The views of a scene show one set of named points, each view turned or mirrored, shifted and resized as a whole, with a little noise and some points left out.
(in the rows, 128 means zero)

Scene 1
View 1
Z_409: [119 136 138 129 104 145 123 105 135 155 148 130 117 148 126  95 158 133
 143 134 142 143 117 144 134 153 134 146  89 101 123 123 120 133 109 105
 128  98 130  95 133 127 104 142 126 112 143 119 128 123 135 142 132 125
 120 134 153 125  79 137 142 138 136 102 138]
Z_539: [127 151 148 126 111 145 117 116 137 147 149 125 136 146 125 114 158 130
 127 125 131 133 118 147 130 152 123 141 103 111 123 119 125 132 108 103
 128 102 139 113 129 124 111 148 130 109 139 125 128 106 141 151 129 114
 121 131 156 123  84 152 135 148 135 103 131]
Z_930: [139 140 149 118 118 141 115 120 138 128 134 110 139 131 134 114 142 146
 136 128 106 122 119 138 126 159 122 136 120 101 116 122 133 130 101  95
 125  99 136 114 131 130 104 141 125 100 138 122 128 117 133 154 142 130
 105 122 128 131  93 154 147 152 148 108 136]
Z_889: [124 140 143 125 130 146 115 132 138 143 137 116 139 141 127 107 150 130
 135 128 133 116 117 137 112 149 118 153 114 111 123 119 138 126 107  96
 125 110 141 116 136 129 112 140 135 110 130 132 137 106 132 146 133 116
 120 126 145 132  82 152 135 146 147 117 133]
Z_266: [129 160 154 122 155 148 103 163 142 136 133 105 173 144 124 133 152 119
 114 116 128  91 119 136  88 142  96 159 142 135 128 112 156 119 107  88
 122 127 160 151 135 128 130 146 153 111 117 150 148  73 139 153 126  92
 129 121 154 135  82 177 120 161 153 126 122]
Z_296: [129 148 149 122 135 146 111 139 139 139 136 112 152 141 128 119 151 129
 126 124 125 110 118 139 109 149 111 150 124 118 123 117 141 125 106  93
 124 113 147 129 133 129 116 144 139 109 128 135 138  96 136 150 133 110
 120 125 146 131  85 162 132 152 148 117 130]
Z_687: [115 134 139 128 139 148 115 138 138 148 134 117 137 144 125  96 151 124
 141 131 146 111 118 136 103 147 116 165 114 114 124 120 143 123 109  95
 123 117 143 115 140 130 114 135 141 115 125 137 144 107 128 139 131 115
 124 128 147 134  77 147 132 143 153 123 135]
Z_903: [117 140 140 130 103 145 123 104 135 157 152 133 117 150 125  97 160 130
 139 133 144 145 117 147 135 150 134 145  86 104 122 122 117 133 112 106
 129  98 132  96 132 126 105 143 126 113 143 118 129 120 137 143 130 122
 123 135 158 123  80 138 138 139 133  99 136]
Z_989: [129 131 141 121 123 143 117 120 137 138 132 113 129 136 132 100 144 141
 145 133 123 124 119 136 122 156 125 148 110 101 117 122 133 127 104  96
 125 102 133 106 135 131 104 136 128 106 136 123 132 121 128 143 140 132
 111 126 132 134  85 145 146 145 149 113 139]
Z_908: [121 122 133 126  98 143 127  93 134 150 145 128 102 141 130  81 150 143
 156 142 135 148 117 142 143 159 143 143  83  86 116 126 115 134 107 106
 129  89 121  81 135 129  93 136 117 109 148 111 124 143 129 138 139 142
 111 133 139 127  82 127 154 133 139 101 145]
Z_549: [ 96 154 140 141 136 154 116 145 137 176 157 137 141 170 110 102 177  94
 121 125 188 119 113 147  98 131 112 175  96 137 138 113 139 122 122 103
 128 127 155 125 137 122 131 145 156 132 120 148 150  79 141 136 109  82
 154 139 194 125  64 150 109 139 137 118 124]
Z_35: [116 173 155 130 169 154 100 182 143 149 140 112 187 156 115 138 167  97
 100 111 155  82 118 140  74 130  85 171 143 154 137 107 163 114 114  88
 122 142 173 165 137 125 145 148 168 123 106 163 156  50 143 152 113  69
 148 124 179 132  74 182 101 161 150 132 112]
Z_311: [135 139 146 119 123 143 115 123 137 132 133 111 138 133 133 110 142 143
 138 129 112 121 119 137 122 157 122 142 118 103 117 122 134 128 103  95
 125 102 137 112 133 130 104 141 128 102 136 124 131 115 132 150 141 128
 107 124 132 132  90 153 145 149 149 111 137]
Z_79: [127 137 144 123 141 147 111 140 139 135 128 109 144 137 128 107 144 132
 138 128 127 105 119 133 104 150 113 158 126 112 121 119 146 122 104  91
 122 115 144 122 139 132 113 138 139 109 125 136 142 105 128 145 136 119
 117 123 136 136  84 155 136 150 155 123 134]
Z_657: [107 134 136 131 142 151 115 141 138 155 137 121 134 150 121  92 157 117
 139 133 161 111 116 136  98 142 115 172 109 119 128 118 145 121 114  97
 123 121 146 116 143 129 119 134 146 122 122 140 147 102 129 134 126 109
 132 130 158 134  73 145 126 140 152 125 134]
Z_623: [124 172 155 132 116 148 113 128 139 156 160 130 152 157 119 131 171 114
 107 116 144 129 117 153 121 142 113 142 105 130 131 115 128 130 113 104
 131 111 150 131 128 120 125 156 141 115 134 134 131  81 149 157 118  90
 137 132 179 118  80 165 119 153 129 101 120]
Z_702: [115 136 139 128 135 147 116 137 138 149 136 118 136 147 124  98 153 124
 139 132 146 115 116 136 105 146 117 163 111 114 125 119 141 123 110  96
 124 115 143 115 139 130 114 136 140 115 126 135 141 105 130 139 130 114
 125 128 151 133  77 148 133 143 150 121 135]
Z_610: [147 145 154 112 157 143 103 158 142 112 115  90 171 124 135 131 133 143
 128 120  95  85 122 128  93 154  99 148 155 117 118 118 159 120  98  83
 120 118 151 143 135 135 117 140 140  98 120 141 142  93 129 156 143 118
 105 112 119 141  94 176 140 164 164 128 130]
Z_575: [138 159 156 119 144 146 105 152 141 129 132 104 168 138 128 135 148 129
 115 117 114  99 121 138 102 148 101 147 139 126 123 115 149 123 104  89
 123 118 154 144 132 129 123 147 144 105 124 141 140  83 139 159 132 103
 119 119 143 132  88 175 128 161 151 119 125]
Z_734: [114 143 141 131 121 148 118 124 136 156 147 128 131 152 122 102 161 121
 133 130 152 127 116 144 117 145 122 156  99 115 127 119 131 128 112 102
 127 110 141 111 136 126 115 142 138 116 132 131 136 104 136 142 126 110
 129 134 163 127  77 146 130 141 140 111 133]
Z_183: [149 158 158 116 124 141 108 129 140 122 135 104 158 130 134 135 143 145
 120 117  92 116 121 140 124 157 112 129 131 111 117 119 136 130  99  93
 125 102 143 132 127 128 110 149 127  95 137 126 128 100 140 165 141 119
 106 118 131 129  95 171 142 162 145 105 128]
View 2
Z_889: [ 85 174  86 145 153 132 114 149 156  97 111 127  89 159 130 160  84  70
 111 176 154 128 115  98 146  83 123 129 152 138 134 105  96 184 131 135
  96 146 127  95 187 130 111 160 111 108 116  98 112  37 104 128 102 156
 126 107 118 131 155 113 118 106 131 120 142]
Z_311: [ 89 164  94 145 161 139  94 149 165 113 111 142  91 149 117 151  74  73
  74 169 155 128 129  92 139  93 115 159 155 107 118 105 109 202 157 152
  81 160 129 127 175 115 124 142 107 111 115  98 115  38 104 132 104 144
 132 104 125 132 148 111 115 124 132 110 153]
Z_575: [123 161  65 128 104 140 126 179 152  77 102  93  93 173 122 141 108  89
 114 167 143 144 116 106 136  65 154 115 176 125 145  88  83 172 138 120
  97 174 150 100 184 117 125 183 113  90 163  81 121  40  77 135  64 131
 145 116 114 141  98 113 107  77 102 134 153]
Z_79: [ 97 166  79 155 140 142 122 152 150  91 111 121  87 149 126 158  98  78
 109 180 165 134 113  91 148  79 123 110 161 133 137  97  99 189 140 125
 110 156 134  90 194 129 126 172 109 118 127  99 106  47  99 114 103 146
 141 104 113 132 140 103 113 107 119 119 135]
Z_687: [ 80 178  83 158 155 131 127 143 149  92 112 127  86 156 140 172  94  66
 130 183 162 128 103  96 154  81 119 104 148 156 141 103  97 181 119 126
 115 138 126  74 202 143 105 169 111 116 111 102 104  42 108 118 113 163
 128 104 112 127 166 108 119 104 133 118 127]
Z_266: [122 169  56 125  93 135 139 182 147  60  99  75  92 185 136 146 120  88
 149 171 139 146 106 114 142  55 169  95 174 151 159  83  72 155 115 107
 108 165 153  72 191 129 113 197 118  81 166  75 124  38  74 136  54 140
 139 118 107 141 101 118 111  60  98 148 147]
Z_549: [ 69 207  66 129 149 102 145 156 150  62 107  98  89 198 178 191  91  49
 201 174 126 123  89 128 152  68 149  98 134 220 165 115  61 132  54 115
 112 109 122  31 206 169  47 184 124  71 106  80 131  23 107 147  84 201
  90 118 115 133 191 144 139  56 148 153 138]
Z_409: [ 55 185 104 143 196 120  89 131 169 121 118 159  91 155 138 174  51  52
  96 169 146 111 121  99 145 103 106 173 129 139 116 125 105 192 127 163
  73 124 109 110 178 136  87 128 110 105  78 101 119  25 124 143 122 178
 104 103 131 126 202 128 134 129 162 110 149]
Z_702: [ 77 182  82 153 160 127 121 144 152  92 113 128  87 159 145 173  86  61
 131 180 156 124 104  99 151  83 119 111 143 161 140 108  93 178 115 129
 107 133 122  74 197 145  96 164 115 110 106  98 110  39 109 125 112 170
 120 105 116 129 173 115 125 105 138 123 133]
Z_908: [ 43 180 119 161 223 124  76 113 172 140 123 187  91 134 127 176  40  48
  67 173 161 108 126  85 147 119  79 186 122 122 102 132 123 213 147 173
  73 125 100 125 176 131  98 110 104 126  59 113 110  28 137 130 148 177
 106  95 133 124 217 119 130 158 172  93 144]
Z_903: [ 53 187 102 137 197 115  90 135 171 120 114 158  92 160 141 175  49  49
 100 164 140 113 122 103 142 103 108 176 126 146 119 127 102 187 120 165
  71 121 110 110 175 135  80 126 113  99  77  98 125  21 126 147 119 183
  97 105 132 128 203 137 137 122 166 111 153]
Z_610: [132 142  68 149  95 163 127 175 145  80 107  97  88 150 104 130 122 102
  92 177 169 150 120  87 141  66 140  97 188  98 143  73  98 195 171 114
 112 193 155 109 189 108 165 188 106 119 173  92 103  58  74 110  77 107
 170 109 107 138  79  87  92  98  85 122 138]
Z_930: [ 91 159  94 144 159 142  92 149 164 116 113 141  90 145 111 148  74  75
  67 170 157 129 130  89 138  92 115 162 159  99 118 103 111 207 165 152
  79 162 129 131 173 112 132 140 105 113 118  97 113  38 102 130 104 138
 135 103 126 132 141 108 113 128 127 108 152]
Z_989: [ 78 166  98 157 170 138 101 138 161 115 116 148  90 140 121 161  74  68
  82 177 162 124 120  87 146  94 105 147 148 117 121 108 112 203 149 149
  91 148 123 113 183 125 121 144 108 122 103 106 107  41 113 122 119 153
 131 101 122 128 165 105 120 130 139 104 142]
Z_296: [ 99 170  78 135 133 136 118 162 155  89 107 111  90 167 129 153  94  77
 115 170 147 135 117 103 141  76 136 125 159 132 139  98  90 179 133 130
  96 158 138  96 185 126 114 168 113  98 134  89 118  37  93 133  84 148
 132 112 117 134 132 116 116  94 120 127 148]
View 3
Z_549: [162 138 130  75 173 157 151 101 128  95 149 111  86 112 106 199 102  79
  92 127  96 148 181 131 106  98  59 129  55 121 114  99  69 118 143 145
  87  83 123 174 158 156  98 120 148 166 164 131  70 106 158 134 146  71
 136 117  77  65 131 109 136  82  94 189 144]
Z_734: [135 124 125  82 154 148 133  99  99 110 153 114 117 131 104 147 105 107
 103 127  98 135 174 148 119 106  75 138 102 106 127 123 107 120 130 167
 107  91 136 169 158 155 128 134 118 149 145 110  93 122 186 138 154  79
 131  96 104  79  97  97 125 112 104 169 136]
Z_623: [120 142 111  97 166 152 153 109 101  93 157 107  98 134 116 151 105 111
 121 146  97 115 173 125 137  99  70 126  98 118 103 121  87 127 149 168
  96  97 124 154 159 133 111 135 135 145 159 125  81 134 148 162 160  94
 116  96  74  77 108  85 154 104  64 190 124]
Z_610: [102  96 113 114 131 123  94 129 113 100 132 124 107 119 125 126 106 126
 163  97 111  99 155 113 179  96 120 128 184  90 119 133 128 129 108 176
  99 157 132 105 165 187 171 152 152 193  98 135  65 143 155 152 147  98
 124 101 151 135 156 103 126  82 112 162 103]
Z_409: [124 123 122  80 148 145 133  91  78 123 159 112 137 146  98 118 105 119
  97 134 100 130 172 166 114 113  78 146 116 101 136 135 129 118 127 177
 124  78 146 177 154 147 135 141  94 128 143  92 108 129 209 136 161  82
 129  81 112  76  64  88 120 138 109 158 135]
Z_657: [148 115 132  78 152 142 121 102 117 111 145 117 107 114 106 167 103  94
 101 111 101 142 172 143 117 102  81 138 100 103 134 113 105 117 120 156
 102  98 135 163 159 180 133 131 134 171 135 121  79 113 186 126 143  71
 142 108 119  89 124 111 115  94 123 166 138]
Z_702: [139 114 127  83 150 141 121 103 107 113 147 117 115 124 104 152 103 102
 106 114 102 135 171 146 122 104  84 138 113 101 133 120 111 118 121 164
 105 100 137 161 158 171 138 135 127 164 134 117  85 119 187 131 147  75
 137 101 119  88 112 104 118 103 118 163 133]
Z_539: [114 127 115  93 151 145 136 102  85 110 155 111 122 141 108 121 105 122
 116 135 100 119 171 146 134 105  81 136 123 105 122 133 118 122 132 179
 114  96 137 158 157 143 132 142 111 138 143 107  95 137 181 151 160  91
 122  85 104  84  87  83 133 124  90 170 124]
Z_35: [143 127 120 104 167 147 131 131 151  72 135 117  58  96 132 210 102  85
 143 110 103 123 167  89 154  82  84 114  95 119  93  97  58 130 139 143
  65 139 110 121 165 175 113 126 193 208 139 169  38 120 107 153 137  88
 126 131  88 103 199 115 151  40  77 200 117]
Z_889: [124 114 122  90 146 139 120 107 101 112 148 117 119 129 108 136 105 115
 118 117 104 124 168 142 136 102  91 137 130  99 128 128 118 122 121 171
 108 108 137 152 160 167 144 141 125 160 129 115  86 129 184 140 152  85
 130  96 123  97 109  97 122 107 110 162 125]
Z_266: [123 119 115 107 153 139 122 125 126  88 138 117  84 113 126 166 104 106
 145 113 104 112 164 104 161  91  94 121 130 107 105 116  91 128 129 161
  83 138 122 121 164 170 135 138 166 189 128 147  58 132 133 155 145  92
 122 113 108 109 164 105 143  69  86 184 112]
Z_183: [ 85 114 106 114 140 135 118 120  88 102 148 116 120 140 120 101 107 139
 153 126 104  95 159 127 172 100 105 131 174  95 116 145 128 132 124 188
 111 134 135 122 160 153 155 154 127 154 120 117  85 153 162 165 161 105
 113  83 125 114 111  82 139 113  85 167 103]
Z_908: [120 115 126  75 139 141 123  83  65 135 160 114 156 153  91  96 107 127
  90 131  99 133 171 183 110 118  82 155 132  93 151 144 150 114 117 185
 136  72 155 186 151 152 149 144  74 118 136  76 122 129 234 131 164  79
 134  71 129  78  42  86 106 157 128 143 138]
Z_311: [106 109 116  99 137 134 113 108  87 115 149 117 130 137 111 106 106 129
 129 119 104 113 163 147 146 105 100 141 156  92 133 140 136 123 115 181
 119 114 142 145 159 163 156 149 112 152 121 104  95 140 191 145 156  91
 125  85 133 105  94  90 120 122 112 154 118]
Z_79: [124 105 123  94 140 133 109 111 107 110 141 120 117 123 111 138 103 114
 127 107 106 123 164 136 142 100  98 137 143  97 131 127 123 121 115 170
 106 120 137 141 161 179 152 142 133 174 119 120  79 130 182 137 148  84
 132 100 136 108 124 103 118  98 119 160 123]
Z_903: [124 127 122  80 151 148 138  92  79 120 160 110 134 146  98 120 106 117
  95 136  97 132 173 163 114 111  76 144 111 104 134 134 123 119 131 179
 121  76 146 179 154 142 131 139  96 126 150  92 107 128 205 140 163  83
 129  82 105  72  63  85 124 138 104 161 135]
Z_687: [138 112 128  85 145 139 115 106 108 113 144 120 115 122 106 150 104 104
 110 110 104 136 170 144 127 103  88 138 120  98 135 120 115 118 116 163
 106 106 138 159 158 178 143 136 130 168 127 117  83 119 188 130 146  75
 138 103 125  96 120 107 115 100 123 162 133]
View 4
Z_657: [137 112 133 117 101 157 121 119 118  92 152 148 131 141 132 173 138  94
 159 149 181 114  85 101  68 145 151 137 137 159 146 142 135 122 184 142
 133 122 110 137 111 173 143 129 145 146  97 136 113 141 115 144 129 110
 142 102 107  73 121 170 148 102 103  93  98]
Z_266: [147 101 125 139 127 118 105 109  91 147 135 135 117 138 130 162 171 108
 163 166 168 139  89  95 107 138 149 130 115 157 154 163 135 148 219 122
 110 173 144 122 111 159 135 140 118 191  85 147 145 100 131 157 136 110
 139 100 128  68 111 165 156  84  99  81 119]
Z_623: [131  88 146 103 125 115 111 110 128  95 129 103 129 155 152 168 151 130
 157 136 178 162 100 106  92 172 151 136 104 172 172 140 153 139 178 143
  98 144 141 126 156 174 158 148 140 169 100 144 133 110 145 154 140  84
 144  74 139  85 129 181 159 101  92 108 122]
Z_610: [142 123  80 126 116 104 102 118  81 199 124 147 102 118 101 189 144 110
 151 155 179 142  88 104 123 134 143 125 125 148 126 181 136 135 209 112
 124 156 154 126  77 142 127 131 124 182  97 145 157  80 120 149 135 137
 141 116 106  63 139 133 154  61 118  70 120]
Z_549: [143  88 174 128 115 161 123 109 126  51 159 129 143 159 161 147 166  97
 169 160 170 121  88  93  60 151 155 143 122 167 176 127 135 140 195 149
 115 147 108 133 150 186 154 141 135 162  85 140 107 150 130 152 132  83
 139  85 132  78  96 201 153 121  82 105 102]
Z_35: [164  85 153 169 138 132 107  98  81 128 147 139 123 145 150 132 205  96
 176 192 151 128  82  82 101 121 153 134 112 154 173 159 125 165 252 119
 104 205 139 120 126 167 135 145  98 215  65 151 140 113 137 168 130  99
 132  95 142  64  75 188 157  96  82  77 117]
Z_296: [135 112 112 110 111 120 112 119 110 134 132 131 118 135 121 183 137 112
 154 140 184 142  92 107  97 153 148 132 123 161 143 156 142 128 184 133
 120 134 138 131 111 160 142 135 141 162 101 140 137 106 125 147 136 115
 144  99 114  74 137 156 153  86 108  90 114]
Z_409: [116 115 118  70  94 133 121 130 147  84 134 119 130 145 129 201  99 120
 143 109 203 145 100 120  72 182 149 138 131 170 142 133 157 105 134 155
 127  83 119 139 128 172 159 131 172 119 122 131 116 129 121 135 138 105
 150  90 104  89 163 159 151  99 112 113 107]
Z_687: [134 117 121 110 100 147 117 123 117 109 148 145 127 136 123 182 130  99
 153 143 185 121  87 106  77 148 148 135 138 159 139 147 138 120 180 140
 134 118 115 137 103 167 141 128 147 143 102 136 120 130 113 141 132 117
 143 106 104  73 131 162 148  94 108  91 102]
Z_734: [128 107 133  97 102 140 120 121 132  85 142 126 131 146 136 181 127 111
 153 132 187 137  95 109  72 164 150 138 128 167 151 137 146 120 163 148
 123 113 118 136 130 173 154 134 154 140 107 134 118 132 123 142 136 100
 144  92 115  82 137 171 151 102 103 106 107]
Z_539: [122 107 121  84 107 117 113 122 135 106 127 114 124 145 130 191 118 126
 146 119 192 156 100 116  90 177 149 134 118 169 149 143 156 118 153 146
 115 110 133 132 132 168 156 138 157 143 115 138 131 113 130 142 140 101
 148  84 118  86 154 162 154  92 111 108 116]
Z_930: [120 124  88  82 101 110 110 129 121 147 121 126 114 131 107 209 106 124
 140 117 197 153  97 119 101 169 145 131 127 162 128 157 153 112 153 136
 125 105 139 133 102 156 145 131 157 140 118 136 139  98 120 137 141 125
 149 101 101  79 168 138 151  75 121  96 116]
Z_183: [127 114  89  95 116  90 101 120 109 170 112 115 106 132 112 197 126 132
 145 127 188 166 101 115 119 167 144 129 114 161 138 166 153 128 174 126
 108 135 157 125 110 152 143 139 142 167 110 142 155  79 132 147 142 119
 146  95 117  77 159 140 157  70 116  91 126]
Z_311: [123 123  93  85 101 116 112 128 121 141 125 130 116 129 108 205 108 120
 142 121 196 146  96 118  98 167 145 130 130 162 130 156 150 114 157 136
 127 105 136 135 101 158 145 130 157 141 118 135 137 105 118 138 138 124
 147 103 102  78 165 141 152  78 120  94 113]
Z_989: [122 125  98  83  94 129 116 130 126 125 133 134 121 131 112 205 105 115
 144 121 197 138  95 118  85 165 146 132 135 162 128 150 150 109 152 141
 132  96 126 137 102 161 146 126 161 130 118 132 128 115 114 136 137 123
 148 103  97  78 162 144 150  85 121  97 109]
Z_79: [135 121 105 112 102 131 114 124 107 138 138 145 119 129 114 188 129 104
 152 144 187 128  89 107  91 147 147 132 134 157 132 157 139 122 184 130
 132 125 128 135  95 158 137 129 144 152 103 137 132 113 116 143 134 123
 142 109 103  72 140 150 151  83 113  86 107]
Z_702: [133 114 126 107 100 146 119 122 122  99 145 140 130 141 128 181 128 102
 154 140 186 122  89 106  75 152 150 137 134 161 144 143 141 121 174 142
 132 116 116 137 112 170 145 129 150 142 104 136 117 131 117 143 132 110
 144 101 106  75 132 164 148  98 106  94 102]
Z_903: [115 112 125  70  96 132 121 128 149  79 135 116 132 147 132 198 103 123
 144 109 200 147 100 120  72 184 148 138 128 173 147 131 157 108 133 156
 123  86 119 137 135 174 161 135 171 121 121 130 116 130 125 135 139 101
 149  86 108  88 161 165 151 101 110 117 106]
Z_575: [140 108 106 123 118 108 105 114  96 161 125 131 111 132 121 177 152 115
 155 152 175 149  92 103 112 145 148 131 116 156 145 166 140 139 203 123
 113 157 150 125 106 154 136 137 127 183  95 145 150  91 129 152 137 118
 141 100 121  70 131 152 155  75 108  82 122]

Which points are out of place in each view (at most two, in the order of its rows)? Write none if all are in place.
view 1 -> Z_266, Z_702
view 2 -> Z_311
view 3 -> none
view 4 -> Z_610, Z_183
